Each row is a point on a landscape with many valleys, with its height.
From any point a ball rolls to the lowest of the 2 points nearest to it. It stops when none of these is lower. Distance is the straight distance between rows; heights are no part of it.
Z597: [-0.59 +1.03 +1.45 +0.95 -1.33 -1.29 +2.52 -0.27 +3.41 +2.99 -0.17 +7.57 -1.33 +2.95 +0.84 +1.78 +1.71 +0.46 +1.87 -1.83 +2.39 +1.73 -4.91 +4.10 -1.98 +5.52 -2.95 -0.13 -0.08]  height 3.84
Z277: [-1.15 +2.33 -2.75 -1.73 +1.28 +1.47 -1.12 +2.00 -1.71 -2.05 -3.07 -5.30 +0.73 -2.71 +0.07 +1.42 +2.75 +1.95 -2.52 -0.01 -0.04 -1.60 +3.58 -1.69 +1.14 -3.61 +0.61 -2.83 +0.22]  height 8.72
Z983: [-2.68 +2.00 -0.36 -2.27 -2.86 +0.17 -1.92 +2.50 +1.23 +0.11 -4.11 +3.65 -1.49 +3.55 +4.42 +2.51 -0.35 -0.09 +0.09 +0.32 -0.02 +4.89 -0.50 -3.19 +2.87 -0.25 +1.64 -1.66 -2.02]  height 3.56
Z718: [-0.79 -4.18 -2.59 -5.73 +2.64 +0.96 +0.67 -0.55 -0.95 +2.65 -0.80 -1.93 -0.28 -0.02 -0.74 -3.39 -1.70 +1.33 +1.52 +1.66 +0.31 -0.88 +1.06 -7.52 +2.36 -3.20 +4.03 +1.19 -5.08]  height 5.69
Z631: [-1.71 +1.47 -2.95 -3.16 -3.43 +0.70 -0.78 +1.54 -1.60 -2.85 -2.82 +3.29 -1.20 +0.72 +2.96 +1.12 +1.98 +2.45 -0.60 -2.36 +5.77 +1.52 +0.86 +0.44 +0.36 -0.26 -0.72 -3.12 +0.70]  height 4.38
Z448: [-1.30 -2.88 -2.45 -6.27 +2.60 -0.73 +2.34 -0.55 -2.46 +3.47 -0.19 +1.11 -1.68 +0.95 -1.91 -1.98 -0.87 +1.83 +4.12 -0.36 +1.41 -2.54 -1.11 -4.16 +0.20 -1.25 +0.01 +2.93 -5.13]  height 5.10
Z222: [-0.54 -0.66 +5.24 +2.02 +4.62 +1.02 -0.03 -1.38 +1.44 +0.07 +3.68 -1.25 +2.39 +1.01 -1.14 +0.73 -1.47 -2.05 +0.34 +1.78 -4.14 -0.14 +1.18 -2.71 -2.93 +0.28 +1.93 +2.36 +3.12]  height 4.35
Z454: [+3.07 +0.20 -2.59 +1.06 -4.06 -1.14 +1.76 +0.19 -0.93 +0.99 -0.49 +1.61 -1.70 -1.67 -0.31 -2.99 +0.39 +0.12 +0.08 -0.90 +0.91 -1.77 -5.22 +4.43 +1.85 +2.22 -3.01 -1.01 -1.93]  height 4.65
Z731: [-1.66 -1.69 -0.75 -1.73 -1.22 +0.36 +0.56 +0.45 -3.02 +1.72 -0.13 -0.98 +0.62 +2.00 +2.63 +1.00 -1.62 -1.45 -1.19 +0.00 -0.18 +1.48 +0.30 -2.32 -1.03 -2.34 +1.14 +1.21 -1.04]  height 2.08
Z362: [+0.99 -1.69 -0.36 -0.80 +0.63 -2.43 -2.47 +1.23 -3.28 -0.80 +0.39 -4.97 -2.81 -1.95 -2.30 -1.13 -0.15 -1.06 -2.00 +0.41 -1.36 -0.56 +2.78 -4.51 +2.64 -3.38 +3.29 -0.32 -1.53]  height 6.66
Z676: [+2.77 -0.82 +1.76 +0.80 +2.59 -4.24 +0.15 -3.22 -0.71 +2.22 +3.72 -2.17 +2.08 -4.00 -1.52 -0.72 -0.49 -5.72 +4.66 +1.56 -4.19 -2.39 -1.14 +0.93 -4.79 -3.46 -1.10 +3.53 +0.95]  height 2.23
Z326: [-1.40 +3.38 -2.53 -1.41 -1.65 -0.39 -1.40 +1.78 -1.84 -3.96 +1.97 -0.15 -2.03 +2.12 +0.91 +0.08 +2.96 +3.90 +0.73 -1.06 +3.84 -3.69 -0.34 +6.34 -0.44 +3.59 -3.99 -1.75 -1.57]  height 3.20
Z281: [-0.67 -2.34 +1.25 -5.35 +4.43 -1.33 +1.17 -1.60 -1.66 +1.66 +5.30 -0.76 +1.21 +0.52 -1.02 -0.71 -0.17 -0.75 +3.52 +0.33 -2.39 -2.33 +0.62 -3.88 -6.57 -3.26 +0.08 +3.94 -2.69]  height 3.32
Z341: [-0.83 +2.29 -1.50 -4.31 +2.53 +1.00 -0.93 +1.06 +0.57 -0.22 -2.42 +1.63 -1.40 +1.98 -0.55 -1.23 +0.93 +2.83 +0.01 +0.52 +4.09 +0.63 +0.36 -3.40 +4.78 -0.50 +2.35 -1.96 -2.23]  height 2.48
Z378: [-2.77 -0.62 -1.65 -1.02 -3.02 +0.06 -0.94 +1.07 -1.15 +1.76 -2.37 +0.42 +0.67 +2.48 +5.35 +2.83 -2.72 -2.56 -0.30 +0.36 -2.03 +4.66 +0.02 -2.70 +1.26 -3.03 +2.05 -0.15 -1.52]  height 2.77
Z975: [+0.88 -4.22 -1.77 +1.06 +0.17 -0.96 +1.07 -3.33 -0.97 +1.90 +2.99 -1.81 +0.02 -0.57 +0.82 -2.26 -3.14 -4.80 +3.17 +1.10 -5.10 +3.09 -0.77 -1.68 +2.63 -4.90 +4.64 +1.49 -0.28]  height 7.38
Z696: [+3.34 -2.58 -2.24 -1.27 +0.61 -0.48 +2.36 -0.34 -1.02 +2.96 -2.96 -1.48 -1.10 -2.49 -2.82 -3.67 -0.12 +1.52 -0.16 +0.88 +1.81 -1.32 -1.41 -2.79 +3.16 -1.12 +1.21 +0.74 -2.90]  height 5.70
Z123: [-0.82 -3.15 +3.35 +1.46 -0.25 +1.01 -0.35 -1.15 +1.22 +2.48 -1.72 +3.16 +1.23 +4.19 +0.94 +3.17 -2.65 -0.30 -0.75 +0.31 +0.31 +3.07 +0.05 -1.17 -1.24 +1.35 +0.30 +0.81 +1.98]  height 2.84
Z418: [+0.84 -2.78 +0.17 -1.97 +1.76 -2.99 +1.34 +0.10 -0.47 +3.86 -1.67 +0.98 -1.57 +0.41 -3.45 +0.74 -1.65 +2.43 -0.11 -0.53 +2.51 -3.47 -0.27 -3.04 -1.95 +0.82 -2.33 +2.30 -3.63]  height 4.58
Z568: [-4.85 +3.61 -2.53 -4.07 +1.36 -2.10 +0.34 +4.63 -1.71 -0.39 +1.66 +2.15 -2.85 +4.77 +0.78 +0.31 +3.99 +7.58 +0.90 +0.57 +6.51 -2.52 +0.53 +1.66 -0.24 +4.11 -0.67 -2.13 -3.51]  height 5.93
Z823: [+1.76 +1.82 +2.40 +3.42 +0.40 -1.16 -4.95 +0.59 -0.28 -3.05 -0.79 -5.14 +1.75 -5.98 -2.57 +0.63 +0.48 -2.40 -2.76 +0.88 +0.50 -4.88 +3.63 +0.44 +0.08 -2.01 -0.32 -0.66 +2.01]  height 1.00
Z901: [-2.89 -2.20 +0.44 +0.66 -1.87 +0.98 -1.04 -0.53 -0.99 -0.28 +0.14 +3.85 -0.87 +4.74 +1.82 +3.48 +0.79 -0.37 +1.86 -1.94 +1.36 +2.01 -1.31 +3.51 -3.13 +3.37 -4.48 +1.41 +3.91]  height 5.19
Z822: [+1.69 +1.34 -2.49 +2.48 -5.66 +0.54 -0.58 +1.89 -1.29 -3.18 -2.01 -0.66 -1.36 -2.18 +1.20 +0.83 +0.41 +0.36 -2.89 -2.69 +0.50 -0.12 +1.43 +3.70 +1.46 +0.93 -3.98 -2.72 +0.92]  height 1.52
Z743: [-0.07 -1.16 -3.45 +2.28 -1.71 +0.84 -1.20 -0.78 +2.20 -1.10 -2.42 -0.34 -0.49 -0.28 +1.36 +0.72 -3.18 -0.67 -1.83 +0.58 -1.53 +4.96 +2.39 -0.79 +4.59 -4.23 +3.04 -3.77 +2.10]  height 3.57
Z225: [+0.48 +1.29 +1.49 +5.31 +0.83 +1.89 -1.19 -1.54 +2.10 -3.94 -0.73 -0.20 +1.06 -1.77 -2.60 +1.26 +0.33 -0.25 -0.46 +0.37 +1.18 -1.61 +2.46 +4.32 +0.08 +2.77 -3.05 +0.82 +5.32]  height 4.25
Z346: [+2.44 +1.46 -0.26 +0.24 +3.09 -1.69 +0.59 -2.42 -0.41 -0.26 +3.34 -4.88 -0.09 -6.32 -1.73 -4.54 +1.96 -2.31 +2.13 +1.87 -5.23 -2.38 -0.78 -0.40 -0.60 -1.11 +2.35 +0.83 +0.70]  height 6.36
Z637: [-0.99 -2.89 +2.43 -2.09 +3.01 +1.85 +3.20 -1.98 +0.01 +3.82 +1.73 +1.96 +2.55 +3.26 -2.10 +0.19 -0.73 +1.13 +2.28 -0.10 +0.89 -2.24 -1.36 -0.95 -4.33 -0.01 -1.93 +4.05 -1.03]  height 4.11
Z239: [+0.22 +3.17 +1.90 +1.54 +3.30 -2.14 -0.97 +2.68 +0.79 -0.46 -1.94 -1.93 -0.48 -0.83 -3.29 +0.36 +1.73 +3.06 -2.99 +1.14 +2.53 -4.05 +1.48 +1.10 +1.23 +3.11 -1.95 -2.27 -1.37]  height 6.09
Z442: [-1.67 -0.61 -0.04 +2.05 +1.28 +2.32 -1.04 -0.65 +1.64 +0.09 +1.13 -3.27 +2.30 +1.04 +3.45 +2.30 -2.85 -3.26 -1.31 +2.10 -5.83 +4.04 +2.84 -2.62 +0.33 -3.42 +4.07 -0.62 +2.35]  height 7.92
Z636: [-0.09 +1.89 -3.30 -2.18 -1.57 -0.17 +1.46 +0.72 -1.88 +0.89 +0.30 +1.01 -1.08 -0.05 +2.85 -1.85 +1.14 -1.66 +2.84 -1.40 -4.63 +2.50 -2.97 +0.94 +1.82 +1.36 -0.95 +0.65 -3.26]  height 1.13
Z285: [-0.26 -0.97 +1.53 -0.68 -1.43 -1.17 -1.96 +1.56 -4.51 +0.23 +1.42 -1.04 -0.67 +2.06 -0.33 +1.10 -0.95 -0.97 -1.80 -1.00 +2.04 -2.04 -0.11 -0.64 -1.81 +0.87 -1.13 +0.96 -1.25]  height 1.36
Z169: [+2.70 -1.25 -0.09 +2.55 -4.63 -0.56 +1.80 -1.28 +1.04 +2.38 -0.31 +3.70 -0.22 -0.62 -1.25 -1.43 -0.44 -0.32 -0.85 -0.56 +2.76 +0.18 -4.30 +3.46 -0.70 +0.58 -3.18 +0.12 +2.21]  height 4.07
Z716: [+1.26 -3.40 +0.33 +2.95 +1.59 -1.98 +0.94 -4.35 +0.53 +2.31 +2.21 -2.09 +3.00 -2.93 -1.18 +1.05 -3.39 -5.08 +2.24 +2.26 -5.12 -1.74 -0.34 +1.01 -2.19 -4.82 +0.36 +2.52 +3.03]  height 1.74
Z768: [+3.15 +0.91 -2.78 +1.04 -1.68 +1.07 +3.46 +1.05 -0.81 +0.27 -0.60 -1.43 -1.01 -2.73 -2.66 -4.15 +0.76 +1.90 -1.44 +0.88 -0.05 -1.61 -2.52 +0.73 +2.56 +1.46 -1.28 -0.04 -2.20]  height 5.25
Z210: [+2.23 +2.04 +0.61 +1.94 +0.89 -0.42 +1.83 +2.92 +1.49 +0.79 -0.88 -1.10 -1.58 -0.64 -4.63 -1.93 +1.66 +4.15 -3.05 +1.21 +2.68 -2.42 -1.17 +0.22 +0.44 +4.10 -1.48 -1.26 -1.79]  height 5.78
Z458: [+0.78 +2.49 +4.11 -2.70 +2.69 -0.18 -0.46 +1.62 -2.05 +0.05 +2.56 -2.71 +1.40 -1.50 -0.09 -1.54 +0.47 -1.48 -0.56 +0.52 -1.52 -2.45 -1.03 -2.18 -1.01 -0.89 +2.50 +1.42 -3.62]  height 5.13
Z738: [+0.65 +0.70 -2.72 +3.39 -3.69 +0.06 +0.10 +1.67 +1.41 -3.19 -4.45 -1.43 -0.23 -4.25 +0.08 +0.14 -1.37 -0.46 -3.79 -1.91 -1.32 +1.94 +2.24 +1.02 +3.87 -1.37 -0.20 -4.34 +2.14]  height 2.55
Z342: [-0.30 +2.23 -2.76 -1.30 +2.63 +1.55 -1.57 -2.21 -0.93 -1.94 -0.66 -5.35 +2.11 -3.80 +1.46 +0.55 +1.44 -1.11 +0.25 +1.02 -2.41 +0.28 +3.71 -2.83 +1.84 -4.14 +4.33 -1.68 +0.09]  height 8.41
Z371: [-0.33 -2.74 +2.86 +5.28 -0.72 +1.49 +0.01 -0.03 +1.69 +1.05 -0.45 +1.93 +0.41 +2.16 -1.22 +1.84 -2.27 -0.82 -1.85 +0.43 -2.19 +3.57 +1.07 +0.50 -0.46 +1.93 -0.66 -0.02 +3.50]  height 3.21
Z78: [-1.92 -4.43 -0.69 -0.52 -3.24 +0.49 +1.96 +0.96 -2.27 +2.04 +0.04 +2.86 -2.77 +2.74 -0.22 +0.36 +0.07 +2.92 -1.83 -1.56 +4.60 +1.40 -0.58 -1.30 -2.94 +1.31 -3.06 +0.78 +2.49]  height 4.93
Z2: [+0.48 +2.43 -4.50 +0.03 -5.86 +0.07 -0.36 +1.69 -1.85 -4.19 +0.36 +0.39 -3.77 -0.44 +1.03 -0.59 +1.79 +2.38 -0.70 -2.36 -0.68 -1.47 -0.22 +5.65 +1.66 +1.93 -3.52 -3.06 -0.91]  height 2.39
Z238: [-1.19 -3.07 +0.60 -0.09 -1.40 +2.28 +4.11 +0.25 -2.34 +2.98 +2.17 -0.21 +0.65 +2.94 -0.93 -0.06 +0.60 +2.57 -1.69 -0.10 +1.24 -0.15 -0.74 -0.32 -4.77 +1.75 -3.99 +3.52 +0.31]  height 4.49
Z144: [+3.10 -0.14 +5.20 +3.43 -0.34 -0.39 -2.75 +0.51 -0.93 -0.25 +0.51 -2.42 +3.94 -2.37 -0.78 +1.36 -1.61 -2.46 -2.53 +1.22 +2.27 -2.47 +0.93 +1.56 -1.39 -0.42 -0.30 +2.00 +0.99]  height 0.29
Z840: [+0.21 +0.31 +6.61 -2.71 +5.41 -0.40 -0.38 +0.09 +1.03 +1.21 +3.56 -0.69 +2.39 +0.90 -1.38 +0.71 +0.06 -0.30 +0.00 -0.54 +1.06 -3.30 +0.95 -2.81 -3.40 +0.27 +2.34 +3.33 -3.40]  height 4.80
Z884: [+1.81 -3.81 -2.61 +3.13 -0.04 -0.38 +1.05 -4.63 +2.21 +2.98 -1.88 -1.29 +3.27 -2.10 +0.44 +1.76 -5.26 -2.98 +0.98 +2.37 -2.50 +0.09 -0.01 +1.09 -0.59 -3.53 +0.57 +0.19 +3.73]  height 1.11
Z188: [+0.03 +2.68 +1.54 +0.51 +1.37 +2.17 +1.34 +0.93 +3.01 -1.00 -0.95 +3.70 +0.00 +2.26 -0.36 -0.57 +0.88 +2.80 -1.61 +0.12 +2.63 +1.97 -1.05 +1.22 -0.11 +3.98 -0.19 -1.39 +1.46]  height 2.28
Z355: [-1.41 -0.41 +1.45 +2.57 -2.48 +2.15 -0.57 -0.59 -0.85 -1.73 +2.48 +2.25 -0.03 +3.15 -0.39 +1.75 +1.71 +1.59 +1.03 -2.05 +1.92 +0.15 -1.09 +6.19 -1.92 +4.56 -4.49 +1.73 +3.40]  height 4.90
Z505: [+0.80 -1.63 +0.25 +2.05 +0.07 -3.17 -2.14 -0.94 -2.68 -1.16 +2.78 -3.93 -1.36 -1.94 -1.16 -1.08 -1.91 -4.37 -0.64 +0.53 -4.07 +1.25 +2.04 -2.23 +1.08 -3.99 +3.95 +1.03 -0.07]  height 7.01
Z330: [+1.55 +2.04 -2.91 +0.05 +1.88 -1.46 -0.97 -0.52 -2.18 -2.66 +0.99 -5.03 -0.49 -6.18 -2.02 -1.44 +2.44 -2.28 +1.57 +0.41 -4.30 -3.92 +1.12 +1.41 +0.46 -1.73 +0.43 +0.07 +1.11]  height 6.68
Z588: [-0.64 +0.36 -1.24 -1.22 -8.28 -1.24 +1.62 +0.55 +0.01 -0.09 +1.21 +7.01 -3.41 +1.49 +2.89 -0.68 +4.08 +0.85 -0.20 -2.40 +3.05 +3.66 -3.73 +3.76 -3.41 +3.64 -1.98 -3.31 +0.88]  height 6.62
Z544: [+0.78 +1.02 +0.56 +3.93 -0.36 +0.04 -1.04 -1.76 +0.76 -2.39 +1.49 +1.22 -0.98 +0.76 -2.60 +1.46 +1.04 +1.40 +2.27 -0.69 +3.03 -2.10 +0.32 +6.56 -1.19 +5.30 -5.99 +1.93 +4.91]  height 4.60
Z50: [-2.23 +1.74 -1.60 -2.52 -0.81 +1.94 -0.66 -0.09 -1.19 -2.23 -0.55 +0.83 -0.43 +1.90 +2.03 +0.93 +1.38 +3.52 +0.56 -2.16 +6.60 -1.35 +0.58 +3.30 -1.72 +1.52 -3.21 -0.34 +1.80]  height 3.77
Z419: [+0.68 +2.58 -1.72 +0.64 -2.90 +0.18 +1.40 +0.31 -2.58 +0.11 -0.29 -0.66 +1.34 -1.74 +3.53 +0.53 -0.15 -2.67 -0.08 -2.15 -4.71 +0.46 -2.02 +4.50 -0.09 +0.50 -2.03 +0.12 -1.39]  height 2.17
Z232: [-1.86 +1.71 -0.74 -3.01 -3.82 +0.75 -3.06 +2.59 +0.95 -2.87 -4.87 +4.40 +0.11 +2.12 +5.00 +2.25 +0.21 +0.22 -1.23 -0.69 +4.15 +4.94 +1.42 -1.65 +2.69 -1.35 +1.43 -3.59 -0.11]  height 4.24
Z549: [-1.66 +1.24 +1.75 -4.89 +5.41 +1.32 -0.09 +0.04 -0.33 +0.70 +1.80 +0.05 +0.64 +2.35 -1.00 +0.20 +0.34 +2.25 +1.43 -0.49 +3.49 -2.49 +1.54 -3.13 -1.68 +0.04 +1.77 +1.87 -3.58]  height 5.11
Z550: [-0.11 -3.07 +0.33 +2.71 +0.00 +0.01 -0.13 -1.89 +2.15 +1.66 +2.31 -1.44 +1.63 +0.91 +0.92 -0.28 -4.97 -4.20 -1.28 +2.12 -5.12 +3.95 +0.20 -2.32 +2.79 -4.31 +6.29 -0.83 -0.31]  height 7.67
Z798: [+0.73 +3.30 -3.25 +1.10 +0.01 -1.64 -1.92 -0.86 -0.40 -4.09 -2.17 -0.99 -2.15 -3.93 -0.76 -0.73 +0.94 -2.15 +2.14 -1.34 -3.87 -3.48 +1.79 +2.96 +4.01 +0.74 -0.43 -2.53 -0.11]  height 7.09
Z849: [-2.19 +4.37 -2.79 -3.73 -0.01 -1.17 +1.13 +1.95 +0.57 -0.14 -0.03 +3.69 -2.85 +3.54 +2.81 -1.05 +1.91 +1.76 +3.91 -0.79 -0.84 +1.73 -3.55 +0.54 +2.33 +3.92 +0.86 +0.52 -4.96]  height 2.43
Z45: [+0.66 -0.50 +1.13 +3.81 +1.72 -0.62 +0.12 +0.40 +1.60 +0.59 -1.28 -1.41 -1.07 -1.18 -2.84 +0.34 -1.53 -0.25 -2.70 +1.28 -1.64 +0.36 +1.16 -2.23 +1.14 +0.68 +1.12 -0.64 +1.50]  height 3.72
Z839: [-0.54 +1.24 -2.67 +1.33 +1.33 +1.96 -1.28 -1.52 +0.22 -3.15 +0.70 -3.72 +1.94 -1.86 +2.31 +1.52 -1.04 -3.59 -0.38 +0.60 -5.33 +1.17 +2.85 -1.05 +0.02 -3.19 +2.28 -1.10 +2.65]  height 8.14
Z59: [-0.04 -0.14 +2.24 +3.64 -1.48 +2.17 -1.97 +1.63 +2.01 -4.35 -3.41 -1.00 +1.73 -1.68 -0.88 +2.34 +0.85 +2.23 -3.45 -1.27 +4.28 +0.37 +3.25 +3.19 +0.94 +1.73 -3.46 -2.42 +5.76]  height 3.83
Z128: [+1.31 -2.62 -2.50 +5.28 -3.77 +0.58 +3.50 -2.21 +2.86 +2.02 -3.04 +2.21 +2.45 -2.84 +1.52 -0.50 -2.71 -1.83 -0.19 +0.25 -2.24 +3.17 -1.42 +2.60 +0.76 -2.03 +0.24 -1.05 +3.74]  height 1.19
Z782: [+0.94 -1.56 -3.20 -0.79 -0.67 +1.24 -2.15 -1.64 +0.15 -2.43 -2.77 -2.39 +0.29 +0.29 +1.54 -2.15 -1.87 -1.87 +0.36 +0.82 -1.37 +3.50 +1.17 -3.01 +7.75 -5.18 +4.88 -2.22 -0.97]  height 4.50
Z253: [+0.28 +1.75 -2.05 -3.02 +0.03 +1.27 -2.70 +1.37 +0.44 -3.58 -4.14 -0.69 -0.43 -0.43 +0.48 -1.33 +0.57 +0.49 -0.02 -0.06 +0.04 +2.07 +1.25 -3.03 +7.91 -2.30 +3.57 -4.05 -1.32]  height 3.64
Z606: [-3.15 -0.52 -0.09 -0.49 -4.74 +0.75 +0.14 +1.16 +0.22 +1.22 +0.79 +5.64 -1.08 +4.83 +4.00 +2.76 +1.98 -0.42 +2.22 -2.42 -1.45 +5.64 -2.01 +2.80 -2.39 +3.07 -2.36 +0.56 +2.07]  height 5.56
Z177: [-0.90 +2.10 -1.52 +0.45 -5.59 +1.72 +0.05 +0.23 +0.96 -2.42 +1.05 +5.34 -2.97 +2.65 +2.73 -0.36 +1.86 +0.53 +0.39 -2.10 -0.18 +5.00 -1.42 +2.49 +0.66 +2.53 -0.82 -0.93 +1.14]  height 6.06
Z746: [-1.50 -3.87 +4.60 -0.13 +4.51 +1.18 -0.16 -4.24 +3.73 +2.39 +5.16 -0.58 +3.57 +1.23 +0.46 +0.39 -2.74 -2.28 +2.10 +2.85 -4.72 +0.17 +0.30 -3.28 -3.64 -2.65 +3.36 +2.72 +0.61]  height 4.08
Z791: [+0.50 +0.04 -0.47 -2.35 +3.24 -2.29 -0.02 -1.70 -3.12 +0.47 +4.14 -2.04 +0.52 -0.56 +0.54 -0.33 +0.19 -4.09 +3.97 +0.48 -4.03 -0.95 -0.58 -0.50 -3.57 -3.40 -0.16 +2.82 +0.61]  height 2.76
Z682: [+1.61 +0.26 +4.21 +1.74 -0.23 -1.55 -3.25 +0.76 -1.21 -0.14 +1.54 -0.86 +0.29 +0.02 -1.66 +0.94 -1.10 -2.53 -0.88 -0.91 +1.66 -2.38 -1.37 +1.78 -0.79 +1.26 -1.32 +1.21 -0.80]  height 0.81
Z118: [+2.01 +0.43 +0.55 -1.18 +5.37 -1.64 +1.01 -1.57 +0.32 -0.09 -0.01 -5.52 +0.33 -6.69 -0.85 -4.18 +1.97 -1.11 +1.73 +2.87 -5.44 -2.39 +0.65 -4.31 +0.62 -1.24 +6.23 +0.48 -1.14]  height 5.97
Z878: [-0.95 -0.62 +2.28 -1.22 +2.48 +0.86 +3.21 -1.17 +2.01 +3.15 +1.78 +5.20 +0.76 +4.71 -0.51 -0.02 -0.20 +1.89 +2.35 -0.96 +1.58 -0.50 -3.64 +1.58 -2.54 +2.91 -2.20 +2.83 -1.04]  height 4.32
Z909: [-1.02 +3.81 +0.74 -1.66 +3.65 +1.15 -0.51 +1.89 +3.13 -1.82 -2.31 +2.65 -0.92 +2.83 -0.51 -0.35 +1.42 +4.09 -1.75 +0.14 +3.85 +0.72 +0.56 -0.77 +2.44 +2.63 +1.07 -2.23 -1.27]  height 1.55
Z817: [-1.52 -2.93 +2.14 -3.41 +4.06 +2.76 +1.74 -3.21 +1.26 +2.35 +4.70 +0.92 +3.23 +3.30 +0.33 +1.10 -2.11 -0.30 +2.81 +1.17 -1.60 +0.81 +0.02 -3.53 -4.12 -3.07 +0.61 +3.78 -0.93]  height 3.75
Z366: [+1.94 -3.54 -2.22 -1.45 -1.57 -0.63 +2.17 -0.16 +0.01 +2.89 -3.23 +2.54 -2.69 -0.02 -1.91 -1.67 -0.81 +2.13 -0.77 +0.01 +3.74 -0.92 -1.79 -3.30 +1.67 -1.62 -0.42 -0.25 -1.43]  height 5.16
Z300: [+1.20 -0.63 -2.20 +3.20 -2.92 +0.74 +3.68 -0.71 -0.03 +1.91 -1.21 -0.08 +2.81 -1.74 +3.47 -0.32 -1.99 -2.97 -0.50 -1.62 -3.57 +1.91 -2.48 +3.18 +0.57 -1.82 -0.59 +0.35 +0.57]  height 2.01
Z450: [+0.11 +1.06 +3.76 +1.06 +3.31 -0.40 -2.72 +3.03 -0.99 -0.86 +0.13 -4.57 -0.08 -1.68 -3.46 +2.45 +3.03 +2.72 -2.62 +1.49 +2.73 -3.70 +3.07 -0.32 -1.91 +2.27 -2.69 -0.45 +0.68]  height 6.35
Z80: [-0.32 -3.52 -0.77 -3.87 +2.35 -1.28 -1.58 -1.15 -1.14 +0.49 +1.22 -3.86 -1.41 -0.09 -0.51 -1.70 -0.38 -0.56 +1.65 +1.19 -2.87 +0.88 +2.02 -7.79 +2.44 -4.49 +5.53 +0.86 -3.11]  height 6.18
Z360: [+0.23 +3.23 +1.01 +2.72 -2.83 +1.07 +0.44 +1.22 +3.58 -1.69 -1.45 +2.85 -0.90 +0.61 -0.19 +0.07 +1.93 +3.31 -2.21 -0.54 +3.53 +0.33 -1.22 +4.28 +0.70 +4.83 -2.95 -2.98 +1.75]  height 2.89
Z939: [-1.65 +2.92 -0.18 -1.96 -1.40 -1.56 +2.27 +2.48 +1.92 +2.52 -0.60 +6.90 -2.94 +4.63 +2.09 -0.49 +2.12 +2.38 +2.30 -1.13 +1.66 +1.67 -3.21 +1.74 -0.05 +4.97 -0.48 -0.42 -3.51]  height 3.22
Z104: [-1.76 +3.18 -0.81 -3.60 +3.21 -0.72 -0.94 +2.72 -2.28 -0.17 +0.96 -0.49 -0.38 +1.89 -1.25 -0.10 +1.34 +4.18 +0.33 -0.62 +5.57 -4.89 +0.58 +0.12 -0.32 +1.01 -0.21 -0.41 -3.59]  height 5.49
Z879: [-0.45 +1.05 +8.29 +1.32 +4.96 +1.05 -1.67 +0.42 +1.98 +0.39 +2.21 -0.54 +3.33 +1.30 -0.48 +1.09 -0.22 -0.86 +0.27 +1.27 -0.19 -1.49 +0.90 -0.88 -3.42 +2.46 +0.89 +2.21 -0.14]  height 4.59
Z9: [+1.62 -0.17 -0.49 +5.56 -2.10 +1.10 -1.12 +0.63 +2.53 -3.20 -3.66 -2.78 +1.61 -3.50 -1.49 +0.87 -2.17 +0.24 -4.81 +0.73 +1.18 +1.05 +3.36 +1.32 +2.40 -1.88 -1.16 -2.40 +4.99]  height 3.27
Z579: [+1.76 +0.81 +3.24 -2.87 +4.40 -2.80 +0.06 +0.40 -0.49 +1.49 +1.52 -3.88 -0.16 -5.22 -2.58 -2.87 +3.14 +0.68 -0.36 +2.32 -2.55 -4.32 +1.24 -4.34 -3.54 -0.60 +3.80 +1.32 -2.88]  height 5.53
Z487: [+1.82 -1.29 +2.29 +4.01 -6.04 +0.53 +0.39 -0.76 +3.06 +0.11 -2.14 +4.75 +0.45 -0.80 +0.07 +1.08 +1.33 -0.17 -1.34 -1.70 +4.40 +2.09 -2.16 +4.63 -1.67 +3.23 -3.80 -0.49 +4.25]  height 3.55

Two balls start at each pair of points below. Name the first point that both come to, or write none.
Z123 / Z878 | none
Z983 / Z371 | Z731
Z281 / Z362 | none
Z239 / Z277 | none

Write out the way that a ball takes from each point below.
Z901 | Z355 Z544 Z225 Z59 Z9 Z738 Z822
Z330 | Z346 Z118 Z579 Z458 Z840 Z879 Z222 Z746 Z817
Z342 | Z839 Z442 Z550 Z975 Z505 Z362 Z80 Z718 Z448 Z418
Z631 | Z50 Z326 Z2 Z822
Z232 | Z983 Z378 Z731 Z285 Z682 Z144
